Each row is a point on a landscape with many valleys, with its height.
A ball rolls from a point to the lowest of its 6 nearest points, and stops where none of them is lower. Distance is the straight distance between rows; heights are no part of it.
K_923 h=5.29: [127 125 103 120 136 118 114 110 127 174 129 128 111 130 124 123 100 136
 124 123 142 105 111 132 104 144 119 134 114  96 107 149  95 121 133 119
 155]
K_293 h=6.63: [124 116 161 140 130 159 152 152 120  82 151 138 158 141 138 123 156 118
 119 131 115 153 133 124 132 126 125 142 165 152 148 107 162 147 117 130
  93]
K_491 h=5.97: [117 116 206 126  93 158 150 169 110  63 132 142 180 128 129 138 153 103
 128 130 105 207 155 113 153 123 135 151 226 192 170  91 172 149 107 135
  35]
K_428 h=4.48: [189 129 100 134 135 142 106 125 179 164 118  94  95 143  93 128  96 178
 141 138 149  83 128 108 117 133 113 156 100 129 105 177 118 109 137 100
 186]
K_663 h=8.44: [210 137  75 145 109 143  97 135 215 212 113  71  76 158 103 121 108 210
 179 130 157  71 124 125 114 129  93 179  59 110  71 191 111 108 144  80
 217]
K_975 h=5.37: [ 78 127 203 116 103 125 157 144  56  52 129 163 199  89 134 149 159  85
 115 131  92 191 132 125 160 128 171  87 201 172 190  65 174 151 119 165
  28]
K_100 h=6.24: [128 140  84 119 146  96 110  92 147 205 139 114  78 119 105 135 109 154
 118 124 152 101 112 132 103 131 124 136  83  81  83 160  89 110 124 110
 172]
K_549 h=6.50: [140 135  85 123 143 112 109 101 147 197 138 110  84 127 100 133 104 155
 120 129 152  98 117 126 106 133 122 141  94  91  91 162  93 114 123 108
 175]
K_987 h=7.54: [135 115 126 133 144 149 130 135 128 125 126 130 140 149 136 106 117 138
 120 128 130 109 117 128 111 140 116 143 141 131 125 130 121 135 129 127
 130]
K_301 h=3.26: [ 96 121 113 118 141 118 131 101 108 149 131 148 138 109 140 127 118 102
 129 130 128 121 111 139 114 124 120 100  99  95 119 118 107 129 146 128
 140]
K_297 h=2.74: [ 84 120 150 122 109 127 152 145  83  84 134 157 144 114 154 139 156  83
 124 125 101 161 133 140 151 138 153  97 151 138 157  88 153 139 127 148
  84]
K_552 h=3.19: [186 132 133 144 130 158 113 143 169 120 125  98 126 173 100 121 104 190
 163 131 141 113 116 116 132 125 125 188 134 166 134 151 145 121 151 101
 180]
K_996 h=2.53: [197 127 117 137 135 150 111 137 174 140 117  91 111 157  96 125  96 184
 157 133 143  94 120 114 127 129 121 169 116 150 122 164 130 117 144 101
 190]
K_151 h=4.27: [131 143  64 123 156  87 101  93 172 213 133  99  55 115 102 127 118 172
 117 125 145  87 114 129 102 116 118 135  45  73  58 173  82 114 109 104
 201]
K_328 h=6.79: [126 118 200 128 102 161 148 169 116  67 138 138 176 130 128 139 156 103
 128 125 108 201 155 116 152 123 131 154 216 190 168  98 174 147 112 132
  45]
K_632 h=4.30: [104 120 194 122  94 143 156 161  95  69 131 149 174 118 132 137 157  98
 123 122  96 192 142 126 156 126 148 129 210 174 167  88 165 152 101 145
  42]
K_110 h=7.33: [ 69 132 133 117 118 104 142 123  75  80 118 165 145 102 165 137 146  59
 117 122 109 156 148 140 151 127 154  64 135 127 165  89 131 123 132 164
  81]
K_139 h=5.13: [100 116 178 126 104 142 159 162  96  74 140 151 161 119 138 132 160  96
 121 122  97 179 140 130 153 132 148 127 192 159 162  93 167 147 106 145
  61]
K_922 h=2.99: [203 126 118 145 124 160 108 145 188 144 114  87 114 157  96 119  90 203
 178 134 139  94 112 112 129 120 119 181 110 157 114 160 134 122 140  89
 207]
K_433 h=4.64: [105 114 156 132 122 151 153 155 103  85 150 149 146 129 142 129 159 100
 121 129 107 162 131 132 142 131 138 127 161 144 152  97 164 146 116 137
  88]
K_167 h=5.91: [118 115 163 137 124 157 153 156 111  81 150 144 149 136 136 128 161 109
 120 130 111 164 136 125 136 126 133 138 173 150 151 103 166 147 115 135
  86]
K_756 h=6.28: [164 133  83 125 145 122 109 106 167 186 128 100  84 128  96 129  99 163
 121 135 152  87 130 116 107 133 115 147  92 105  88 176 100 108 122 101
 182]
K_74 h=5.53: [ 86 122 205 113 100 131 156 154  72  57 127 156 194  95 132 143 155  89
 119 127  90 194 133 129 160 125 167 102 209 177 182  69 171 153 104 156
  35]
K_201 h=4.37: [156 141  56 131 149 101  97 101 198 217 119  87  57 131 104 118 115 178
 127 128 153  77 130 125 103 117 104 153  50  88  52 188  85 110 108  96
 204]
K_424 h=8.80: [199 132  89 136 126 141 103 128 200 183 109  82  89 142  96 123 100 186
 158 135 150  70 132 116 117 127 105 160  81 123  86 180 110 112 135  93
 199]
K_710 h=7.12: [151 131  89 125 145 122 109 108 152 184 135 113  90 132  98 128 101 157
 122 132 149  94 120 123 106 141 121 146 104 100  97 167  99 111 124 111
 171]
K_933 h=3.69: [ 76 129 162 124 103 118 150 144  74  74 121 161 157 104 156 139 157  79
 118 124  99 164 141 141 156 135 165  82 156 149 165  77 155 139 123 160
  69]
K_459 h=5.17: [161 128 150 148 135 153 121 151 154 107 117 113 141 177 132 113 124 163
 142 125 139 117 120 127 127 133 118 172 154 166 139 136 141 128 141 122
 134]
K_87 h=5.27: [121 119 174 136 121 155 152 160 119  77 151 136 157 136 131 131 161 109
 118 127 114 172 141 118 142 124 130 147 183 161 151  98 169 146 115 134
  74]
K_84 h=3.24: [178 127 111 134 138 143 113 132 155 143 126 109 108 158 104 119 100 162
 131 128 147  95 121 115 118 143 117 159 124 132 121 162 119 114 142 113
 164]
K_497 h=4.65: [ 76 129 123 118 117 111 144 117  78  91 123 164 138 109 164 138 144  63
 123 120 109 156 141 142 151 129 146  75 127 121 159  94 131 124 141 157
  93]
K_511 h=2.97: [ 96 119 149 128 117 139 155 150  92  88 145 152 142 128 146 133 157  95
 123 127 103 161 131 137 143 137 143 113 156 137 153  96 156 144 121 141
  93]
K_147 h=5.59: [ 99 130 106 118 142  85 128  83 116 169 129 145 131 100 140 129 118  99
 124 123 136 119 113 141 110 107 122  88  76  78 118 124  90 125 150 143
 141]
K_38 h=6.93: [114 114 128 131 143 151 137 131 112 116 137 139 145 132 140 117 128 120
 122 134 125 121 118 130 112 133 118 123 133 125 125 117 131 142 126 125
 127]
K_837 h=6.26: [151 129 164 150 134 158 128 151 149  92 118 114 159 168 139 114 138 157
 136 127 133 130 129 126 125 125 114 166 165 169 138 121 151 138 133 125
 116]
K_12 h=6.04: [134 129  96 119 138 115 114 103 136 184 133 122 100 127 112 128 101 145
 121 127 147 102 113 130 108 142 118 140 110  97 101 156  95 116 127 117
 163]
K_264 h=2.48: [ 76 131 114 117 127 102 142 109  84 101 127 170 133 114 161 136 138  60
 124 119 111 155 140 141 144 119 140  74 115 107 157 100 120 120 146 157
  98]
K_660 h=5.09: [130 147  58 120 163  78 100  88 172 217 137 100  50 115 102 127 126 173
 113 123 142  86 105 131 104 112 123 130  26  63  57 175  77 115 109 108
 202]
K_943 h=5.39: [127 120 188 135 111 158 153 165 121  69 146 135 164 137 131 138 162 113
 124 131 113 184 149 122 147 123 129 153 197 172 160  99 173 147 114 132
  60]
K_474 h=6.49: [220 127  93 142 102 157 103 147 211 189 114  78  91 161 100 118  95 217
 192 130 147  79 109 122 121 124  99 183  82 132  88 177 121 116 136  83
 214]
K_569 h=4.38: [ 69 139 165 118 110 108 148 132  62  59 118 163 170  89 159 143 153  62
 105 132 104 165 150 136 157 130 167  63 161 150 177  75 154 137 120 172
  56]
K_42 h=7.38: [ 58 143 150 116 127  92 138 113  45  48 128 164 171  77 164 147 151  44
  86 134 117 167 163 133 156 122 163  46 165 127 185  75 145 130 120 189
  52]
K_745 h=7.75: [ 97 115 219 113  96 159 152 158  80  47 120 157 206 105 120 142 146  96
 122 135  92 215 143 112 153 122 147 130 243 204 187  74 170 155 101 144
  17]
K_531 h=6.74: [138 123 191 142 114 172 145 164 132  72 143 121 174 142 126 135 161 127
 132 136 126 178 154 116 142 120 116 162 194 185 156 108 178 146 120 125
  72]
K_600 h=8.28: [121 151  73 117 155  61 106  84 146 213 143 113  60 113 111 138 121 156
 115 122 150  99 101 137 106 122 133 114  37  61  78 160  80 112 129 121
 186]
K_883 h=2.80: [195 128 111 135 136 147 110 131 171 148 121  98 101 152  95 126  96 178
 148 132 149  89 120 110 122 132 118 162 111 140 119 165 126 115 144 102
 184]
K_677 h=2.87: [109 115 193 127 101 151 156 164 103  71 134 145 173 121 131 135 157  99
 123 124 104 195 146 122 155 123 144 137 214 179 167  91 170 149 103 139
  42]
K_173 h=5.40: [108 126 107 119 135  98 120  95 121 186 128 131 119 115 132 129 105 123
 126 122 141 109 105 144 106 129 120 111  93  86 106 135  87 122 135 128
 149]
K_707 h=5.93: [180 131  91 131 140 134 107 115 173 176 121  95  88 134  94 125  97 168
 130 136 152  84 133 113 111 135 113 153  96 113  99 177 107 110 128 102
 185]
K_79 h=3.42: [ 96 129 106 117 145 106 133  89 104 145 131 151 137 107 140 133 121  92
 124 129 129 129 118 137 119 114 119  89  87  89 127 116 107 128 149 137
 136]
K_576 h=5.38: [126 112 139 135 141 155 136 143 126 104 134 134 147 143 141 109 135 129
 116 130 125 118 120 130 115 133 117 134 142 136 131 121 138 140 121 129
 120]
K_809 h=8.27: [ 60 141 147 117 122  94 137 115  55  58 119 166 162  85 166 140 149  46
  99 128 113 159 160 135 153 121 163  48 155 129 174  81 140 127 120 181
  60]
K_256 h=3.80: [103 123 112 117 140 107 123 101 113 166 126 139 128 114 133 125 111 117
 125 125 137 113 108 141 110 126 117 110  99  93 108 128  94 129 139 129
 146]
K_652 h=4.06: [109 118 139 132 132 154 148 138 104  97 146 148 146 129 142 124 149 108
 120 132 116 141 125 132 128 134 131 119 142 132 139 108 150 142 126 131
 111]
K_977 h=3.76: [ 63 137 126 115 123  95 135 112  69  78 113 170 143  96 172 139 144  49
 110 119 111 156 155 139 147 119 153  54 137 120 166  90 126 120 128 175
  77]
K_847 h=6.58: [125 146  71 120 154  73 104  86 155 213 143 107  62 112 106 136 118 162
 115 124 147  95 105 135 102 122 129 127  49  68  74 164  81 112 120 112
 190]
K_791 h=7.81: [107 138 101 118 139  73 121  87 126 189 126 134 116 104 135 129 109 117
 122 121 143 111 104 145 106 112 123  95  73  72 105 132  81 121 142 136
 149]
K_130 h=5.30: [ 64 142 166 116 115 100 145 124  52  52 121 164 177  84 161 145 153  58
 100 133 110 168 155 133 156 130 170  54 163 144 184  72 151 133 124 181
  51]
K_727 h=4.39: [172 133 147 145 124 157 115 150 162 108 120 104 134 182 117 118 117 175
 155 126 140 120 116 121 132 130 122 183 153 172 141 140 144 124 149 112
 156]
K_35 h=4.41: [ 93 131 105 115 144  95 134  86 103 142 132 155 133 103 142 136 126  78
 123 126 125 133 124 132 121 106 124  82  83  82 136 117 103 124 152 145
 127]
K_878 h=5.48: [117 116 155 135 132 156 153 151 110  84 151 142 147 135 139 125 154 112
 118 130 110 151 133 125 136 129 130 131 162 143 147 104 159 145 117 133
  93]
K_790 h=5.98: [120 135  93 118 139  93 112  94 132 197 136 127  97 120 118 133 104 140
 124 121 147 107 102 140 107 133 124 127  93  83  97 151  86 115 131 120
 163]
K_946 h=7.31: [122 147  78 120 149  73 107  89 144 210 140 113  69 112 108 136 115 156
 116 123 151 100 103 139 103 124 130 122  54  67  81 159  82 113 125 118
 180]
K_912 h=7.46: [119 144  84 118 141  73 111  88 141 205 139 118  79 115 111 136 114 148
 121 121 148 104 102 140 107 124 130 119  67  68  89 156  82 116 133 123
 170]
K_843 h=6.34: [176 136  78 131 141 126 101 112 191 194 116  87  77 131  95 124 101 174
 133 134 154  81 133 114 108 126 107 152  78 108  80 183  95 111 119  97
 193]
K_627 h=4.84: [118 113 144 138 139 158 143 142 116  98 140 139 151 137 141 119 144 121
 119 128 119 129 124 127 121 130 122 129 146 135 134 113 147 144 122 129
 114]
K_522 h=5.99: [158 130  97 124 141 130 111 115 148 169 132 111  99 143 105 124  99 153
 123 128 146  93 119 117 111 145 115 151 117 111 108 163 104 113 129 112
 167]
K_224 h=2.93: [ 94 122 111 119 142 113 135  94 100 140 136 152 137 108 142 136 126  90
 127 128 121 134 118 138 122 116 121  91  95  95 133 115 114 129 151 136
 133]
K_121 h=5.26: [155 130 160 148 131 155 120 154 154  98 118 110 152 175 131 113 132 164
 143 124 137 126 123 126 129 127 114 172 164 170 139 127 149 129 139 126
 127]
K_483 h=2.43: [ 88 125 112 118 139 117 140 103  95 122 136 161 135 112 147 135 134  81
 127 129 118 140 128 136 130 123 126  89 106 103 142 106 121 129 150 136
 126]
K_628 h=4.59: [111 112 147 132 129 152 153 145 105  93 150 148 144 132 141 123 153 107
 119 130 110 148 130 128 135 132 131 124 152 136 147 103 157 143 122 133
 101]
K_553 h=1.18: [ 91 121 124 125 134 132 145 116  92 110 141 158 136 119 149 133 138  87
 125 130 115 145 126 137 133 132 126  98 120 113 140 102 135 130 143 135
 119]
K_203 h=3.61: [108 120 116 119 139 122 128 111 113 154 127 137 135 121 135 122 111 120
 126 128 134 110 108 137 108 135 118 118 113 104 114 127 107 130 134 126
 142]
K_449 h=7.29: [178 141  66 135 135 121 100 112 205 209 111  82  70 132 103 118 112 183
 143 132 154  73 134 120 109 123  98 158  62 100  65 189  94 106 123  95
 201]
K_690 h=5.64: [161 121 131 138 140 148 120 142 148 119 121 117 128 164 128 111 112 151
 130 125 141 105 117 124 121 137 116 159 144 143 132 144 127 128 138 124
 141]
K_403 h=5.42: [151 135  72 126 149 110 104  97 175 203 130  97  68 120  98 128 111 171
 123 132 151  86 127 119 106 125 115 145  74  91  69 177  91 110 114 102
 190]
K_850 h=4.36: [161 124 115 131 138 140 116 129 145 142 129 116 117 160 116 113 100 153
 122 128 145  98 116 121 117 145 119 155 132 128 123 154 115 118 137 117
 152]
K_457 h=6.62: [ 90 117 206 115  96 145 156 157  76  55 125 156 197 100 128 137 154  92
 120 128  90 203 137 120 156 123 160 118 223 185 180  73 172 155 102 150
  28]
K_861 h=7.95: [212 132  79 143 109 143  96 137 213 203 109  74  80 154 106 118 104 210
 180 132 152  73 120 127 118 129  96 173  66 119  76 189 111 109 140  84
 211]
K_911 h=8.50: [114 113 218 113  94 165 151 165  93  52 117 147 200 115 124 137 148  98
 127 132  98 214 156 108 155 126 139 144 247 208 182  83 170 155 104 137
  20]
K_890 h=8.67: [133 118 204 133 100 169 145 168 124  67 136 128 179 136 120 140 156 109
 134 135 117 200 161 114 150 124 118 163 220 193 166  97 177 144 122 126
  49]
K_775 h=3.95: [ 79 128 175 118 103 118 153 146  72  69 122 158 169  97 151 139 158  78
 118 127  97 169 138 140 160 134 167  83 170 156 172  75 161 140 117 161
  61]
K_455 h=6.33: [171 146  47 135 139 105  94 110 208 223 112  81  55 140 109 110 118 186
 132 125 154  75 134 124 104 118  95 162  43  82  46 197  83 106 117  94
 211]
K_846 h=7.07: [139 122 163 146 138 161 134 151 139  89 128 122 157 154 135 115 143 141
 124 129 131 132 131 125 124 121 112 159 161 161 139 117 151 145 125 129
 109]
K_583 h=4.00: [ 76 129 182 120 103 114 151 144  66  62 119 163 174  92 151 143 157  76
 110 128  95 172 139 134 158 132 170  79 170 157 174  71 161 143 119 164
  52]
K_114 h=3.34: [ 88 132 103 115 143  98 139  88  98 131 137 158 135 106 147 137 129  69
 125 124 121 139 129 134 129 112 125  77  89  86 146 114 112 123 155 151
 121]
K_679 h=2.65: [185 130 115 135 139 145 110 134 162 144 124 100 107 161 103 121  99 167
 139 131 144  97 121 113 123 138 120 165 120 138 124 164 126 116 144 108
 174]
K_855 h=4.83: [215 122 108 145 111 159 105 149 202 172 110  82 101 159  99 118  94 211
 189 134 140  85 111 121 124 120 109 183  94 143  99 172 123 122 135  85
 214]
K_478 h=4.24: [ 81 126 179 123 100 122 156 152  77  71 125 157 164 102 145 138 159  80
 120 126  94 171 137 136 159 134 165  91 174 160 167  78 163 145 114 157
  62]
K_711 h=4.46: [121 122 111 120 136 126 123 115 124 164 131 131 122 130 131 119 107 132
 123 125 140 107 113 135 107 141 117 129 120 103 110 140 100 125 132 122
 145]
K_69 h=7.06: [132 121 164 143 134 163 147 155 132  80 142 130 160 145 133 121 154 129
 124 131 123 151 139 121 129 122 118 148 167 160 146 106 162 145 121 129
  92]
K_9 h=4.15: [106 117 121 124 139 138 133 117 109 135 131 142 137 127 138 121 122 117
 127 128 125 115 115 134 113 133 117 110 119 112 120 120 118 137 135 128
 135]
K_115 h=3.33: [102 115 124 123 140 141 139 119 101 121 137 149 144 121 141 128 131 106
 126 135 120 128 117 134 120 134 120 110 121 113 131 113 130 138 135 129
 128]
K_21 h=7.68: [225 133  81 150  98 164 101 147 217 203 125  73  81 171 100 120  99 232
 202 130 152  76 109 127 114 125  97 192  71 121  80 187 122 112 135  74
 222]
K_41 h=6.14: [136 119 153 144 138 157 137 148 133  91 131 126 154 151 137 115 141 137
 123 128 126 126 130 122 118 124 117 148 157 153 138 117 149 142 121 126
 111]
K_899 h=1.96: [ 87 121 143 123 113 127 150 138  84  87 140 163 140 118 156 138 154  83
 125 125 104 158 133 141 146 136 146  97 142 131 154  93 146 138 133 147
  93]
K_67 h=3.72: [144 143  55 124 155  94  98  98 187 218 124  90  53 125 106 118 120 177
 122 124 144  79 120 127 102 110 112 143  41  74  47 181  79 113 104 101
 209]
K_30 h=9.06: [200 136  74 139 121 133  96 127 214 205 107  75  73 145 105 118 108 197
 161 130 153  71 131 125 118 125  98 165  64 108  70 193 102 109 133  88
 206]
K_870 h=5.63: [ 93 117 166 127 107 134 155 153  90  78 137 153 154 117 146 132 161  87
 123 124  97 172 134 135 152 135 155 111 170 148 160  89 161 145 117 147
  73]
K_833 h=8.47: [209 125  98 140 115 152 103 140 201 175 110  82  96 151  97 119  95 201
 175 133 146  80 122 118 119 124 107 171  83 136  92 175 119 115 136  89
 206]
K_179 h=6.35: [142 121 148 141 139 155 129 142 137 107 123 124 146 157 137 108 129 143
 123 126 134 114 122 126 116 133 114 151 150 148 133 126 134 137 127 128
 123]
K_793 h=2.66: [187 131 127 140 135 151 112 140 161 122 120 102 117 172 106 121 102 176
 152 128 141 105 116 114 129 131 123 179 135 154 133 155 136 122 153 111
 170]
K_239 h=6.44: [134 134  89 121 139 108 111 102 139 192 139 118  91 126 108 132  99 148
 120 127 149 102 112 131 107 139 122 138 100  91  94 157  92 114 126 113
 167]
K_967 h=6.55: [149 122 152 146 137 153 127 150 146 100 121 115 149 164 137 108 130 149
 133 126 136 119 123 127 122 129 113 161 155 163 138 130 140 133 134 127
 123]
K_200 h=3.38: [ 79 129 152 119 110 116 150 139  76  77 122 162 149 107 160 139 150  73
 123 124 101 161 138 144 157 137 156  79 147 140 163  83 144 135 127 155
  81]
K_440 h=6.08: [ 60 144 168 117 118  89 139 121  32  43 137 172 189  82 163 147 156  37
  79 142 119 180 162 129 162 129 171  51 185 128 198  69 158 136 129 196
  29]
K_380 h=5.65: [ 61 137 135 114 125  94 134 111  64  68 116 164 149  89 171 137 143  46
 107 126 113 154 159 138 152 118 156  50 144 123 169  89 129 122 123 179
  69]
K_322 h=3.18: [ 81 127 142 123 111 117 150 133  79  86 131 166 141 113 160 138 149  74
 124 125 103 160 138 140 152 136 148  86 142 133 158  90 141 133 135 154
  89]
K_611 h=5.61: [131 116 159 142 139 161 142 147 131  89 137 131 155 145 137 118 147 129
 119 133 123 135 130 125 125 125 118 142 158 150 140 113 151 144 120 132
 107]
K_688 h=6.59: [147 126 174 151 129 163 129 158 150  85 119 114 165 162 134 117 147 149
 138 129 136 139 135 123 130 120 110 166 168 176 140 116 156 139 133 124
 107]
K_184 h=6.18: [131 119 176 142 123 160 148 158 129  77 143 134 162 141 130 128 162 119
 122 132 121 165 142 120 134 119 123 153 180 167 151 104 170 144 115 135
  79]
K_641 h=4.23: [156 143  52 129 154  97  96 104 199 222 119  86  50 134 108 114 121 180
 124 124 150  78 127 127 101 113 102 154  39  77  45 189  79 108 109  94
 214]
K_164 h=2.90: [100 115 131 124 133 144 147 130  97 102 148 154 143 126 145 130 143 103
 126 129 111 141 128 131 129 133 129 111 132 124 138 104 144 139 131 130
 115]
K_373 h=7.82: [213 127  92 144 112 149 100 139 207 190 110  79  89 147 100 118 101 206
 179 135 146  76 121 123 119 125 102 173  79 127  88 182 115 109 136  86
 210]
K_563 h=4.43: [114 125 106 119 136 111 121 105 119 174 129 132 118 120 128 123 104 132
 125 126 139 107 108 140 105 138 120 126 109  95 104 135  93 124 132 122
 149]
K_359 h=1.33: [ 68 135 120 116 126  97 138 106  79  92 119 168 136 104 168 136 138  50
 117 118 113 153 151 137 146 121 148  65 128 110 162 100 119 120 139 166
  89]
K_318 h=6.95: [200 126 104 136 132 147 104 129 191 166 112  88  98 147  94 123  96 185
 155 139 146  78 126 114 120 126 111 161  95 134  99 174 121 114 135  98
 197]
K_499 h=5.11: [ 71 135 152 121 110 105 148 132  70  73 118 166 153  99 165 140 153  64
 116 124 103 160 146 141 155 129 159  68 148 140 170  82 145 133 130 167
  72]
K_248 h=5.60: [163 138  67 131 144 113 101 105 191 207 117  89  67 127 101 124 111 177
 128 131 150  79 134 120 104 121 105 151  67  92  64 185  88 107 112  97
 201]
K_45 h=2.33: [ 77 134 107 116 133  98 141 101  84 105 130 168 132 108 162 138 137  55
 118 116 114 150 144 134 140 117 138  71 113  99 158 107 115 117 149 159
  99]
K_398 h=2.96: [179 124 120 137 138 146 114 135 156 135 122 109 115 165 112 116 100 164
 139 126 145  99 121 120 126 142 119 167 132 142 130 158 125 118 145 113
 162]
K_55 h=6.02: [149 125 101 127 140 127 116 118 142 166 132 115 106 141 112 121  98 149
 122 128 146  99 117 124 107 146 118 147 120 110 111 160 105 117 130 117
 160]
K_842 h=5.62: [ 66 143 164 116 117  97 142 123  47  50 124 165 179  81 161 147 153  51
  92 138 112 172 155 132 160 127 167  51 168 140 187  71 155 136 126 189
  46]
K_397 h=8.82: [209 132  84 144 116 141  96 133 209 198 105  80  81 150 106 120 103 199
 171 132 152  70 126 123 119 125  99 166  68 119  81 187 109 110 138  88
 207]
K_817 h=7.32: [116 139  96 121 139  76 112  88 130 206 131 127  95 112 123 134 108 137
 120 120 146 105 103 144 108 124 127 116  76  72  97 144  80 117 136 126
 162]
K_105 h=3.21: [ 82 125 131 118 121 120 148 125  84  94 131 164 134 115 159 142 143  72
 125 124 108 154 136 140 144 134 142  87 130 123 152  94 137 126 142 147
  99]
K_685 h=8.33: [ 63 138 145 118 118 102 140 121  66  65 113 162 158  91 167 142 148  56
 109 125 109 160 156 138 153 127 162  55 151 134 174  82 139 127 123 174
  70]
K_715 h=7.30: [137 123 176 146 131 165 142 156 137  75 138 120 162 150 134 127 155 133
 128 134 131 158 140 120 134 118 114 155 172 172 147 108 169 144 123 126
  91]
K_150 h=6.13: [ 90 117 190 120  98 133 159 158  82  68 130 154 177 106 136 137 157  92
 118 123  92 188 135 129 154 127 162 113 197 170 172  80 167 152 103 151
  43]
K_61 h=8.30: [122 115 128 128 140 148 131 131 118 126 132 138 144 134 136 111 121 128
 122 129 129 112 115 133 111 137 117 127 133 121 122 123 124 138 126 127
 131]
K_342 h=5.21: [118 128 100 120 136 105 115 102 126 185 132 126 108 124 122 127 105 136
 123 121 143 106 109 140 104 139 121 129 101  89 103 146  89 118 133 120
 157]
K_924 h=5.14: [ 70 141 181 116 114  98 147 127  42  42 132 164 192  80 154 152 156  50
  92 143 110 180 154 129 165 132 171  60 181 145 198  65 166 141 130 190
  33]
K_704 h=2.44: [134 146  47 122 166  76  95  94 182 224 127  94  40 124 112 116 124 178
 120 117 140  77 105 136 100 110 118 130   8  58  41 178  68 116 108 104
 218]
K_645 h=4.35: [162 122 123 133 140 143 122 135 146 134 123 116 123 159 125 110 105 155
 130 125 144 102 117 120 114 141 117 157 140 135 125 152 116 122 141 122
 145]
K_431 h=3.30: [ 82 128 121 118 127 110 143 110  88 102 131 165 132 113 156 140 137  68
 124 124 111 151 138 138 140 126 136  81 117 110 154 103 128 126 150 148
 109]
K_442 h=3.92: [170 130 108 130 140 137 114 129 153 155 131 109 105 152 106 121  97 158
 128 127 147  95 121 117 114 141 119 154 124 125 118 165 115 117 138 112
 165]
K_260 h=4.49: [ 83 126 197 120 100 123 154 150  69  58 124 160 185  93 139 143 158  86
 115 125  93 186 137 133 161 127 167  94 191 168 178  72 166 150 112 160
  44]
K_548 h=2.35: [190 126 121 138 134 148 109 135 168 136 121  98 111 163  99 123  97 175
 147 131 142  98 116 112 124 132 120 172 119 149 126 161 132 114 148 105
 176]
K_631 h=1.02: [ 88 121 135 124 121 134 151 130  86  96 142 159 137 119 152 135 147  87
 127 129 105 154 131 139 138 137 143 102 135 125 151 102 147 136 134 141
 104]
K_968 h=3.40: [142 145  48 124 160  86  95 101 188 225 123  92  42 128 109 111 125 177
 119 118 144  79 114 135 101 109 112 142  21  65  38 184  73 110 104 101
 214]
K_426 h=5.33: [134 142  74 122 151  94 105  93 161 209 138 107  67 117  99 134 112 164
 117 128 151  93 116 125 104 125 121 137  67  79  75 171  87 110 117 106
 190]
K_273 h=8.79: [191 141  66 137 129 126  97 121 209 209 106  78  71 140 106 116 111 190
 147 134 155  71 138 125 112 126  94 166  62 100  63 192  99 106 131  90
 207]
K_730 h=8.29: [100 115 214 117  96 155 155 161  88  56 120 151 195 111 126 138 147  96
 123 126  96 208 145 114 155 123 147 133 236 198 177  80 169 153  99 141
  27]
K_108 h=4.80: [ 72 137 192 116 106 109 152 138  51  48 125 163 194  83 142 149 156  73
 102 137 101 181 142 128 162 127 174  70 186 161 189  66 171 148 129 176
  32]
K_773 h=5.02: [116 116 172 135 115 153 155 159 108  79 151 141 152 133 134 129 162 107
 123 131 108 173 137 125 143 128 134 139 182 159 156  98 168 146 110 134
  71]
K_71 h=4.50: [116 117 182 129 109 152 156 162 109  74 148 145 161 131 134 134 161 104
 120 124 106 183 144 125 148 125 138 142 198 165 157  95 170 148 105 141
  59]
K_658 h=4.33: [202 128 110 136 129 153 105 134 186 157 112  89 103 147  96 122  95 188
 159 133 143  84 125 112 122 126 112 165 100 140 109 172 122 113 140  98
 199]
K_358 h=2.61: [192 129 128 141 131 156 112 140 173 129 121  98 119 170  99 124 100 185
 158 129 139 103 112 114 129 128 122 182 129 161 129 155 136 121 148  99
 185]
K_441 h=6.67: [112 132  97 120 138  89 115  92 126 192 133 130 106 114 126 132 108 131
 123 118 145 107 103 142 107 131 123 116  88  82 100 139  86 121 138 126
 156]
K_24 h=9.18: [197 143  60 139 120 128  95 123 218 218 107  75  63 148 109 116 115 198
 158 130 159  73 134 127 114 127  88 169  52 100  58 195  96 102 136  87
 211]
K_640 h=5.95: [139 125 107 124 140 129 118 117 134 165 129 124 113 140 122 120 102 145
 122 124 142 100 113 128 108 146 116 142 124 110 111 148 101 121 131 118
 151]
K_865 h=4.40: [ 70 141 180 117 111 104 147 132  52  52 125 162 181  84 154 150 156  63
 102 138 107 174 148 132 163 130 174  63 173 149 184  69 162 142 124 177
  45]
K_425 h=7.18: [123 114 120 127 138 141 126 123 121 139 128 133 133 138 137 113 113 129
 120 125 134 106 114 134 108 142 115 131 131 115 117 131 111 133 129 123
 139]
K_634 h=3.70: [171 126 136 141 134 146 117 143 153 118 121 109 128 170 118 116 112 168
 138 124 142 109 120 120 127 135 121 171 144 153 136 148 134 122 147 116
 153]
K_36 h=6.00: [142 123 116 130 140 138 122 128 133 145 124 124 120 148 128 114 106 141
 122 124 138 100 116 130 110 145 116 146 135 118 119 148 111 124 132 122
 144]

Two balls start at each pair of points below. Name the first point that both come to, or write never.
K_688 and K_179 => never
K_987 and K_611 => K_627
K_846 and K_967 => never
K_756 and K_549 => K_151

For each start below, name the point where the ball stops.
K_843 => K_704
K_30 => K_704
K_715 => K_677
K_425 => K_631
